Points on a hilly landscape, in no order, each with its height.
From any point a ball takes the steepest step (drop divided by distance) to one of its 5 nearest points. It stops when none of these is lower. Distance is the straight distance between rows; heights are no part of it.
J228: [141 110 176 217 114 159 109  89  45 115 154 139 107 131 172 108 155 120
 125  86 131]  h=107
J775: [132 163 182 134 145 150 109  88 166 107 123 144 177  93  88 145 147 139
 130 169 114]  h=398
J100: [115 150 166 147 135 138 105 133  95 159 134 150 143 138 123 112 125 104
 121 139 136]  h=408
J709: [ 85 112  73  74 130 100 165 178 153  89 121 110  98 141 125 154  50 123
 134 114 121]  h=291
J864: [122  84  84  79 121 106 143 167 169 153 124 107 132 132 130 138 130 108
 140 118  83]  h=347
J873: [115 112 196 198 141 187 108  82 121 129 132 142 136 131 143 113 158 101
 128 116  98]  h=257
J880: [123 105  97  77  93  96 151 165 128 120 149  95  82 145 138 138 100 137
 115  91 142]  h=425
J451: [112 147 199 183 138 151 120 104  90 124 126 160 141 127 132 129 127  97
 120 122 131]  h=319
J111: [127 209 125 152 153 124 142  98 139  69  80 137 167 130  61 150 123 186
 171 202 175]  h=879
J290: [100 128 106  80 101 108 155 192 100 135 132 126  71 146 142 138  90 134
 108 105 175]  h=304
J230: [131 132 160 158 134 155 107 105 118 166 130 143 137 133 128 102 154  99
 109 129 114]  h=312
J48: [141 100 107  82  65  85 149 138 140  72 165  87  64 141 151 137  77 155
 110  70 135]  h=635
J27: [148  91  84  81  99  93 144 143 168 114 163  79  97 155 156 143  93 117
 130  80  81]  h=325
J372: [185  87  98 115  87 105 123 123 133 123 159  80  55 140 172 107 136 159
 115  51 141]  h=619
J547: [109 165 200 171 158 144 119 108 122 116 111 151 169 133 120 144 120 107
 128 153 140]  h=397
J63: [ 82 112  76  74 106  96 170 170 132  91 143  98  72 145 141 167  62 127
 116  98 155]  h=399
J345: [134 136 168 151 145 163 104  97 165 142 119 151 180  98  96 117 156 117
 123 177 107]  h=380
J28: [126 170 141 133 146 122 113  98 162  91 124 138 179  84  70 143 147 157
 140 196 125]  h=517
J754: [122 103  93  76 108  91 164 154 154 100 146 102  87 149 151 146  83 112
 123  95  99]  h=394
J859: [ 83 106  44  87 150  91 178 175 169  80  79 102 129 136 118 162  73 142
 166 167 136]  h=344
J962: [123 125 207 202 134 174 121  83  87 132 144 162 128 129 156 126 146  88
 119 107 115]  h=229
J397: [136 138 134 139 121 135 118 143 100 166 144 127 112 144 138 102 149 116
 109 122 145]  h=622
J713: [157 111 141 151 119 156 110 117  94 159 148 137  98 149 159  96 157 128
 101  85 119]  h=532
J848: [109 108  88  76  87  86 159 155 144  71 158 100  72 139 148 146  66 130
 105  85 113]  h=434
J47: [126 108  67  81 129  94 129 154 167 160 109 128 186  82 100 140 139 142
 165 175 106]  h=594
J916: [181  90  91 117  99 118 128 124 161 111 167  65  66 155 182 117 132 138
 128  48 105]  h=562
J243: [113 150 158 149 114 138 108 130  56 136 144 148 118 131 152 115 129 108
 110 109 149]  h=452
J376: [157  95 155 222 112 182 110  64  69 121 145 139  99 137 177  82 171 129
 124  90 105]  h=292
J308: [ 97  99  60  77 146  68 163 183 171 109  96 108 130 122 131 174  82 119
 159 131 110]  h=405
J348: [146 119 123 119  92 116 118 143  63 157 161 126  77 138 168 107 125 145
  98  89 151]  h=293
J765: [ 97 151 101  97 134 111 133 172  98 144 120 144 107 147 113 132 101 122
 114 131 164]  h=140
J429: [134 106 103  95 134 133 108 140 171 173 119 147 193  93 105 117 153 135
 143 173  95]  h=563
J123: [117 146 150 137 146 141 119 127 114 164 127 141 143 126 115 111 147 117
 114 147 123]  h=379
J835: [121 128 155 141 112 115 103 138  31 126 148 166 106 136 144 119 111 121
 104 102 165]  h=136
J886: [133 123 207 180 145 178 121  73 164 128 116 144 166 103 112 131 151 110
 135 137 104]  h=329
J869: [144  80  83  87 115 131 145 141 167 157 151  95 107 138 160 127 132 111
 123  71  85]  h=137
J807: [113 102  61  60 135  94 148 146 187 142 101 114 170  96 117 157 127 133
 169 171  89]  h=616
J145: [ 92  96  39  72 173  85 169 167 181  85  60 114 151 112 130 170  88 163
 190 170 127]  h=96
J827: [ 96 137  80  89 143 107 159 192 140 142  96 117 113 142 107 133 103 123
 126 136 158]  h=18
J171: [139 117 126 118 119 146 105 129 155 184 147 137 153 125 129 111 154 107
 114 141  99]  h=427
J559: [121 132 104  94 131 121 129 165 124 163 143 125 113 146 134 123 123 110
 100 120 129]  h=490
J475: [151 121 163 192 106 146  89  95  45 136 159 135 110 131 190 101 154 128
 112  89 137]  h=215
J683: [108 182 179 175 160 131 140 109 106  88  89 159 163 137  93 146 109 110
 155 162 165]  h=601
J581: [141 130 213 162 155 174 121  67 191 109 113 154 160  93 103 153 144 122
 146 145 116]  h=433
J344: [140 119 110  93  88 109 132 150  91 134 155 115  69 133 165 119 123 149
 108  95 166]  h=106
J357: [129 184 195 159 164 130 130  90 163  80  91 137 188  91  89 157 143 159
 161 165 138]  h=542
J758: [128 191 166 153 162 132 134  96 141  74  98 143 181 117  89 147 126 143
 154 186 149]  h=606
J435: [114 167 211 174 164 136 125 100 100  99 103 147 165 124 110 145 123 107
 151 137 158]  h=510
J454: [160 106 118 100  66  97 132 140 115 125 161  96  60 149 169 125 104 150
 116  66 149]  h=390
J931: [158  83  97  95  71  92 150 114 153  78 170  75  79 151 166 116  89 144
 124  56  97]  h=498
J314: [107 170  78 119 150 114 133 149 135 132  81 141 160 125  76 126 124 154
 139 198 168]  h=672
J460: [125 145 158 157 129 151 107 122  70 153 146 140 112 124 152 110 146 102
 109 119 140]  h=435
J674: [142  78 175 244 123 197 121  63  86  96 143 133  98 137 160  96 186 109
 125  85 107]  h=478
J72: [104 112  19  87 163  99 162 171 165 109  64 126 143 131 107 162 108 166
 172 178 160]  h=353
J388: [121 137 110 105 107 122 131 160  91 158 138 133  85 142 134 116 110 129
 101 111 151]  h=218
J23: [112 174  72 113 142 113 123 136 143 117 101 134 184 110  77 135 141 169
 147 208 146]  h=632
J273: [163  92 116 145 123 168  97 118 118 175 148 117  98 145 152  81 174 125
 108  88 107]  h=800
J295: [106 107  72  69 119  92 162 176 161 127 116 109 116 142 133 157  91 118
 123 115 107]  h=359
J426: [131 160 114 113 136 136 109 120 151 144 105 142 197 101  78 127 134 132
 137 182 129]  h=541
J36: [129 100  88  70 126  98 142 168 179 162 109 107 158  98 129 148 124 130
 166 151  89]  h=486
J267: [121 125 175 185 110 146 102  91  66 118 161 155 115 128 163 119 136 119
 109  96 135]  h=261
J182: [117 182 123 133 157 127 116 122 134 108  99 147 182 116  79 125 131 135
 139 199 143]  h=602
J415: [158 115 127 127 108 130 114 144  95 161 150 118  88 137 160 103 143 133
 123  92 124]  h=659
J281: [110 173 109 121 149 115 118 112 152 106  94 135 186 104  66 137 145 156
 139 192 137]  h=582
J25: [120 116  85  96 137 114 122 155 157 173 117 133 177 109 111 128 145 124
 131 154 104]  h=426
J172: [140 169 198 148 153 140 131  82 172  51 117 141 169  85  79 170 165 168
 151 170 125]  h=678
J680: [174  93 116 137 109 127 117 115  78 151 152 105  66 145 179  89 159 157
 113  77 136]  h=499
J413: [110 193 122 127 150 133 113 132 121 113  89 141 164 139  84 126 120 126
 137 192 161]  h=612
J130: [117 146 176 173 137 136 124 117  42 117 135 159 136 123 141 134 111 111
 115 117 147]  h=23
J531: [109 172 154 142 150 127 127 125 108 129 104 157 153 137 105 131 114 112
 121 171 150]  h=519
J365: [181  76  89 132 101 145 125 118 140 146 166  82  62 157 175  99 166 142
 121  60 104]  h=544
J486: [126 139 191 161 148 157 111  83 154 115 127 151 172 105 107 142 135 118
 134 152 120]  h=305
J122: [137 128 120 119 131 144 115 119 167 164 129 145 192 111  95 109 151 133
 137 169 102]  h=468
J80: [171  88 106 119 104 117 126 135 122 159 163  98  69 147 160 104 154 128
 115  81 121]  h=624
J257: [162  79  89 113 105 134 125 136 148 164 143  95  89 165 161 109 153 122
 118  74  97]  h=348
J620: [160  92 129 194 114 190 100  83  95 148 147 127  89 150 171  74 178 131
 107  95 113]  h=51
J586: [129 178 196 164 164 119 141 103 138  82  97 142 171 115 100 157 131 142
 159 165 150]  h=641
J304: [125 113 218 190 147 180 123  83 168 109 103 145 147 106 129 140 149 107
 139 142 104]  h=290
J828: [111 146 102 102 146 110 122 162 136 171 100 144 146 136 103 113 119 125
 124 149 141]  h=155
J592: [ 90 131  63  70 154  97 172 193 155 109 104 102 106 139 118 147  65 129
 127 138 164]  h=193
J212: [ 98 109  84  70 111 101 168 173 143 113 128 105  87 149 135 147  80 129
 119 112 125]  h=349
J461: [134 132 186 168 150 170 102  93 124 138 134 150 158 117 122 121 134 103
 122 129 117]  h=275
J252: [138 110 100  94 125 129 131 154 150 183 135 129 126 140 123 115 142 115
 129 118 108]  h=503
J992: [103 132  63  74 147  87 146 164 155 135  77 118 156 119 109 141 122 145
 164 178 145]  h=516
J806: [151 115 156 174 111 141  98 106  72 161 161 128  90 132 160  99 161 123
 105  95 135]  h=336
J448: [146 114 120 121 128 135 120 141 131 181 150 125 112 147 143 108 158 109
 106 119 102]  h=626
J254: [153 128 195 150 157 168 123  57 188  81 138 147 164  65  81 161 167 152
 133 154 103]  h=679
J988: [160  93  98  92  86 100 149 135 143 116 169  85  82 151 167 132 104 132
 120  66 100]  h=469
J525: [ 97 159 129 125 132 115 124 161  70 151 123 149 100 145 118 122 103 125
 113 137 172]  h=172
J373: [139 176 163 142 158 139 134  81 159  77 120 142 180  95  72 156 139 166
 149 181 128]  h=539
J682: [112 161 182 179 149 142 113 126  84 122 137 154 145 115 136 131 121  93
 113 136 150]  h=185
J95: [114 173 170 166 148 137 125 103 128 117 107 149 177 128 101 127 125 115
 128 169 139]  h=462
J113: [118 140 120 127 134 147  97 124 146 174 128 139 149 122 105 106 146 110
 118 151 120]  h=369
J422: [131 101  96  90 112 113 152 158 154 160 149 100 111 159 132 137 114 110
 111  89  99]  h=395
J940: [146 123 147 136  80 117 107 134  45 139 161 152  86 124 158 101 125 133
 113  92 168]  h=547

For each start below, name the point where the ball stops.
J28 -> J228
J397 -> J228
J254 -> J228
J357 -> J228

Call two points neighbours if one is among the 5 nearest of the other. Go from one point of each pair to the other, from neighbour to neighbour, staying as low as possible. Name the highest point that can't be avoided.
J869 / J344 -> J295
J145 / J827 -> J859
J827 / J344 -> J388
